A landscape with many valleys, sampled at points; each row gives a point and its height.
A ball rolls from a point to the lowest of its 4 nearest points, and stops where none of them is lower. Distance is the straight distance between rows; heights are no part of it.
K470 h=40.0: [  1  -9 -40 -11  38 -28   7   7  -9   3  39  10  17 -14 -25   0  -2  13
  -7 -10 -15  35]
K132 h=31.0: [ 13  -1 -38   5  16 -22   6   8 -26  -9  32  17   7 -21 -18   2   4   1
  -6   8 -27  27]
K525 h=33.6: [ 18  13 -30  13  -9 -15   0   7 -38 -19  15  16  -3 -28   3   5  13  -8
 -13  24 -25  12]
K602 h=27.4: [ -1 -21   6  -4   9 -14   8  -2  39  10  -4  -7   9   9 -15  -6   2   9
  20 -26  19   1]
K259 h=27.3: [ -8   2  45   1  -8  -9 -18  -4  58  -3 -40   7  19  28  17   5 -32 -10
  13 -19  49 -38]
K186 h=29.5: [  5  28  -3  10 -22  12 -10  -3 -43 -10   0  -4 -15 -16  23   8   6 -15
 -17  27 -16  -8]
K319 h=41.4: [ 16 -12 -50  22  16 -24  16   3 -45 -13  36  25 -10 -19 -22 -16  25  -2
   1  10 -48  39]
K204 h=18.5: [-14   3  51   6  11 -11 -22 -17  69   1 -43   4  13  25  21   4 -41  -5
  11 -24  56 -52]
K924 h=13.3: [-24 -34 -28 -19  52 -26   4 -10  36  19  39 -17  17  -9 -13 -15  -5  20
  -8 -29 -11  50]
K882 h=28.7: [ -3  30  29   7 -35  36 -17   5 -65   5 -34 -15 -25   9  26   4   7 -12
 -16  20  -3 -35]
K726 h=27.7: [ -9 -16 -36 -19  45 -29   7   0   7  12  41   1  16 -12 -23  -7  -5  16
  -6 -24 -12  41]
K476 h=15.6: [-20 -28 -28 -17  48 -25   2 -11  28  17  34 -13  14  -8 -16 -11  -4  19
  -3 -33  -6  42]
K775 h=18.6: [-13  -8  46   4  14 -21 -18  -6  71   0 -36   3  17  20  12   0 -32  -5
  10 -26  51 -37]
K870 h=33.9: [ 12  -7 -43   4  32 -30   9  12 -26  -5  37  18  10 -19 -29  -3   2   5
  -7   1 -27  38]
K926 h=40.1: [ -4 -17 -44  -9  48 -32  14   1  -4  12  46  11  15 -15 -35  -6  -6  16
 -13 -13 -18  55]
K713 h=49.4: [  8  24  -2  13 -29  -2 -10   0 -58 -10   4   0 -11 -16  26  -4  15 -24
 -21  36 -31   2]
K152 h=21.9: [-16 -40  16   1  38 -23   2   0  61  12  -8 -12  14   6 -19 -17  -8   6
  12 -30  19  -1]
K876 h=23.9: [ -8 -16 -27 -15  34 -23   3  -2  18  13  30  -7  14  -9 -17  -3  -2  18
   3 -31  -2  31]
K877 h=55.6: [ 12  17 -18  14 -18  -9  -2   4 -42 -17  11   7 -10 -22  12  -1   9 -14
 -14  28 -29   8]
K336 h=25.4: [ -3   8  45 -11 -39  34  -4   5  20  -4 -45  10   9  29  25  13 -20 -15
   6  13  30 -36]
K462 h=36.0: [ -7 -27   5  -5  24 -14   6   0  43  18   5 -13   8   5 -17 -15  -1  11
  17 -35  15   9]
K860 h=30.9: [ 19   8 -31  14  -4 -15   7   9 -37 -18  23  16  -4 -26  -4  -1  13 -11
  -5  23 -30  19]
K933 h=14.3: [-20 -29 -39 -18  53 -36  12  -7  15  17  47  -3  20 -10 -18 -10  -6  19
 -13 -22 -19  57]
K574 h=47.3: [  1   0 -23  -7  18  -8   5  -2  12   1  18  -3   6 -10 -12   5   0  15
  10 -23   6  12]
K250 h=17.8: [ -1   6  44 -13 -42  41   1   6   3  -3 -42   2  -1  26  21  12  -8  -7
   0  20  22 -33]
K73 h=19.5: [  6   1   1  -5 -11   6   6  -1  22   1  -4  -4  -2   6  -9   5   6  11
  23 -12  17  -9]
K308 h=20.2: [-18 -28 -16 -17  45 -18   4 -12  34  19  28 -17  12  -4 -15 -13  -5  17
   3 -38  -3  34]
K985 h=31.1: [ -5   9  47 -13 -46  51  -4  11 -17   1 -46  -1  -7  25  24  10  -5  -9
  -7  26  21 -42]
K6 h=27.9: [-10 -23 -10  -9  34 -16   7  -6  37  16  18 -17   9   3 -16 -14   1  15
  12 -37   8  17]
K349 h=50.8: [  1  -8 -15 -11  19 -11   7  -5  26   8  14  -9   6  -1 -12  -3   2  18
  14 -31   9  12]
K997 h=29.7: [  5   4 -35  -4  17 -20   7   4  -8  -7  28   8   9 -18 -13   6  -1   8
   1  -8 -10  22]
K871 h=19.0: [ -3  31  24   8 -34  31 -17   1 -64   3 -29 -15 -26   3  29   7   9 -15
 -14  19  -9 -30]
K509 h=7.5: [  6   8  27  -6 -36  32   7   2  12   0 -29   1  -2  19   8  14  -2  -3
   6  16  19 -25]
K692 h=10.9: [  0  11  31 -10 -35  41   2   5   1   2 -29  -1  -9  20  10  12  -1  -4
   1  24  17 -32]
K853 h=26.8: [ -3  30  25   4 -32  39 -13   1 -45  -1 -26 -14 -26   6  21  12   6 -10
 -12  24  -4 -31]
K153 h=16.6: [-15 -37  28   1  27 -28  -5   3  62  12 -16  -6  19  10 -12 -10 -18   1
   9 -22  28 -14]
K879 h=26.1: [ 17  15 -28   7   1  -9   3   7 -26 -17  18  12  -1 -22  -1   9   9  -6
  -8  16 -20  11]
K30 h=34.6: [ 19  -9 -42  17  16 -26  11  10 -36 -11  29  22   3 -20 -26  -8  14  -4
  -5  14 -40  29]
K218 h=34.1: [ 11  25 -12   8 -15   4  -8   2 -30 -15  10   3  -9 -19  13  10   7  -5
 -13  22 -16   0]
K178 h=59.7: [  4   1 -14  -6  11  -2   8  -2  14   0  13  -3   3  -4 -13   5   5   9
  15 -23   9   5]
K13 h=18.8: [  8  17 -16  -2  -2   8   1  -3   5  -5  11  -1  -5  -9  -4  14   5   7
   9  -5   8   1]
K267 h=43.1: [  2  -5  -8  -8   7  -4   8  -4  27   5   8  -7   2   4 -13   0   5  13
  16 -24  15   1]
K763 h=2.9: [-21 -32 -33 -22  54 -32   9 -11  28  19  47 -11  18 -11 -16 -16  -7  23
 -13 -24 -13  55]
K65 h=5.7: [  9  22  -5   2 -18  18  -3  -5  -3  -5   2  -5  -9  -4   5  16   6   3
   3   7   4  -7]
K734 h=35.6: [ -4  32  32   9 -39  42 -20  10 -71   7 -39 -14 -28   8  28   4   4 -11
 -14  16  -4 -42]
K499 h=51.0: [ -3  27  45   3 -44  45 -15  12 -70   6 -50 -14 -25  18  26   3   4  -7
 -15  21   9 -56]
K187 h=32.1: [-23 -45  -6  -3  50 -20   0 -13  55  22  18 -22  11   2 -17 -21  -6  14
   5 -32   2  27]
K657 h=9.0: [ 10  13   5  -1 -21  20   3  -2  11  -1  -2  -4  -9   6  -2  12   3   6
  12   3  12 -11]
K867 h=29.3: [ 10  -1 -39   1  20 -19   9  10 -19 -12  32  13   9 -21 -21   5   0   6
  -3  -2 -16  26]
K844 h=37.1: [ -3  23  32   0 -37  45  -8   3 -36   2 -31 -13 -22  12  22  15   2  -7
 -11  24   5 -34]
K741 h=19.6: [  2  33   6  11 -28  12 -13   3 -56  -6  -8  -6 -21 -10  28   5   9 -19
 -22  26 -21 -13]
K902 h=50.9: [ 21  -3 -38  21  -5 -22  15   1 -50 -15  25  21 -13 -25  -6 -19  29 -10
  -5  27 -50  29]
K983 h=15.9: [  9  22 -19   2  -8   6  -3  -5 -16 -10  13   0  -7 -16   3  14   5   0
  -3  12  -6   1]
K436 h=14.8: [-12 -24  36   2  28 -28 -10   2  68   5 -25  -1  21  16  -2 -11 -22  -1
   6 -26  37 -26]
K77 h=36.5: [  1  -4 -23 -12  23 -12   5  -3  15   4  24  -7  11  -9 -13   0   0  21
  10 -27   1  20]
K171 h=1.7: [  5  25   1   1 -21  24  -4  -4 -12  -6  -4  -6 -15   0   9  15   7   0
   0  17   2 -14]
K394 h=40.5: [ 18   2 -32  20  -7 -16   6   7 -46 -21  23  16  -9 -21  -2 -15  22 -15
 -12  32 -42  20]
K446 h=39.8: [-22 -45   3   1  47 -21   4 -10  60  16  12 -19   9   6 -17 -22  -5  10
   8 -34   3  18]
K737 h=44.8: [ -4  27  35   1 -35  44 -12   4 -58   4 -35 -17 -25  10  24   8   8  -6
 -14  23   1 -40]
K415 h=47.6: [ 22 -14 -48  25   4 -24  18   1 -49 -13  32  23 -12 -20 -21 -21  28  -6
   1  18 -53  39]
K340 h=36.7: [-16 -41   2  -4  39 -19   4  -9  48  16  10 -16   8   3 -18 -20  -2  13
  11 -37   8  15]
K906 h=7.6: [  4   3  32  -9 -32  23   3   1  27   0 -29   6   7  22   4  11  -7  -6
  12   7  25 -26]
K347 h=13.6: [ -3  -9  38   3   0 -14  -8   2  59   4 -30   9  17  20   4  -1 -21  -5
  14 -17  42 -27]
K624 h=40.9: [ 17 -12 -47  19  28 -27  16   4 -35  -7  43  24   1 -16 -34 -12  13   2
  -2   6 -46  41]
K144 h=5.9: [ -2 -16  32   2  -2 -13   1   1  54   5 -26   6  20  18  -4  -6 -16  -4
  19 -20  35 -22]
K403 h=16.5: [  1  24  18   4 -29  38 -11  -1 -32  -1 -20  -9 -22   6  17  13   4  -5
 -10  23   1 -25]
K119 h=10.4: [  1  29  12   4 -24  29  -8  -3 -25  -5 -11 -15 -22  -2  18  14   6  -5
 -10  24  -3 -19]
K960 h=5.3: [  4  22  15   3 -29  35  -2   0 -11  -3 -15  -6 -18   8   9  15   7   0
  -2  20   6 -21]
K68 h=39.3: [ 10 -12 -49   6  35 -30  13   8 -28   0  41  22  11 -17 -39  -7   4   7
  -6   3 -31  46]
K750 h=26.6: [  1  -2  33  -3 -27   5   3   4  39   1 -28  10  10  24   3   5 -14  -6
  14  -1  29 -22]
K229 h=64.8: [ -2  15  45  -7 -43  49  -7  10 -49   5 -49 -10 -19  19  23   9   0  -7
 -13  25  14 -55]
K687 h=49.1: [ -8   7  51   0 -20  10 -17  -6  50  -8 -47  13  14  31  23   8 -34 -16
  14  -9  43 -36]
K995 h=20.6: [  0 -12  15   0  -1  -4   7   0  43   7 -13   0  10  12 -11  -4   0   4
  21 -17  25 -12]
K301 h=44.0: [  1 -12 -45  -6  42 -32  14   7 -14   8  44  16  17 -16 -34  -6   0   9
  -8  -9 -24  43]
K486 h=18.7: [-26 -48 -17 -12  58 -28  -1 -20  56  19  32 -24  11  -4  -7 -21  -7  16
   0 -30  -7  45]
K562 h=35.9: [ 10   7 -30  -6  15 -12   4   2   3  -1  25   1   6 -14 -14   7   2  14
   5 -16   0  15]
K17 h=49.6: [ 20 -16 -58  24  11 -23  16  -1 -56 -13  38  25 -21 -17 -19 -25  31  -2
   4  16 -61  44]
K44 h=26.2: [ 12   9 -33   0   8 -12   0   6 -17 -14  23  11   4 -22  -6   9   4   3
  -4   1 -15  15]
K413 h=21.3: [-26 -41 -16 -12  53 -22   3 -15  42  19  33 -21  12  -5 -10 -21  -5  20
  -1 -33  -5  43]
K540 h=9.6: [-15  10  55   6  -8   5 -25 -13  61  -4 -49  10  10  32  26   8 -42 -10
  16 -19  50 -47]
K107 h=7.2: [  6  13  14  -5 -24  23  10   0  15   1 -14  -2  -3  13   3  10   1   3
  13   8  15 -19]
K298 h=53.6: [ 15  11 -21  15 -18 -12   4   6 -48 -14  11  13 -10 -22  10  -8  18 -19
 -15  33 -34  13]
K553 h=1.9: [-30 -46 -24 -13  62 -30   2 -19  54  18  38 -22  12  -5  -9 -21  -7  23
  -7 -27 -10  57]
K913 h=9.2: [ -1  33  16  12 -32  20 -17   3 -64  -2 -18 -15 -23  -3  31   5  11 -18
 -20  21 -16 -24]
K701 h=13.7: [  4   0  23  -5 -20  13   7   0  34   1 -21   2   5  18  -1   7  -3  -1
  16   0  27 -20]
K696 h=56.5: [ -4  21  39  -8 -41  48  -2   6 -32   0 -38 -10 -20  19  18  11   0  -5
 -11  25   9 -38]
K276 h=19.4: [-10 -29  20   1  17 -18   7   0  51  13 -12  -6  15  12 -16 -12  -6   4
  16 -26  26  -6]
K4 h=21.7: [ 15  17 -21   3  -5  -3  -1   3 -16 -15  18   5  -4 -22   2  12   6   4
  -4   9  -8   7]
K550 h=39.7: [  0  -1  38  -1 -15   0  -3   1  51  -1 -34   9  19  23   9   3 -19  -9
  14 -10  37 -27]
K280 h=9.1: [  6  26   2   6 -23  19 -10  -3 -28  -9  -4  -7 -17  -8  19  16   9  -4
  -8  21  -7 -11]
K407 h=25.0: [ -7   8  47 -17 -42  49  -2   9 -13  -4 -52   1  -2  25  28  14 -11 -11
  -7  22  24 -45]
K133 h=39.1: [ -6   8  49  -7 -35  22 -12   2  37 -10 -47  11  13  28  26  12 -26 -17
  10   3  36 -34]
K42 h=16.7: [ -2  28  15   8 -28  33 -12  -1 -43  -3 -14 -13 -24   1  23  11  10 -10
 -15  22  -7 -25]
K315 h=55.7: [ 20 -10 -50  23  -2 -19  16  -7 -58 -14  35  23 -23 -19 -11 -28  38  -5
   2  22 -58  41]
K959 h=69.1: [ 12  21 -10  13 -22  -3  -5   4 -53 -16   4   4  -7 -21  18  -4  18 -23
 -19  33 -34   6]
K88 h=5.2: [  0   3  39  -8 -36  19   0   2  33  -5 -37  11  12  25  15  11 -15 -16
  11   6  27 -27]
K942 h=6.2: [  6  10  22  -6 -32  29   5  -1  13  -2 -20   1  -4  16   3  13   3   0
  13  13  19 -20]

Call two points neighbours if one is among the 4 nearest of the other. Go from one point of each pair to the other, from neighbour to neighbour, staying as low as possible. Name the highest point that can't be avoided.
K553, K144: K462
K88, K540: K995
K171, K88: K657
K88, K942: K906
K88, K913: K42

Where does a ball stop that starts at each point below?
K340: K553
K562: K171
K315: K171
K415: K171
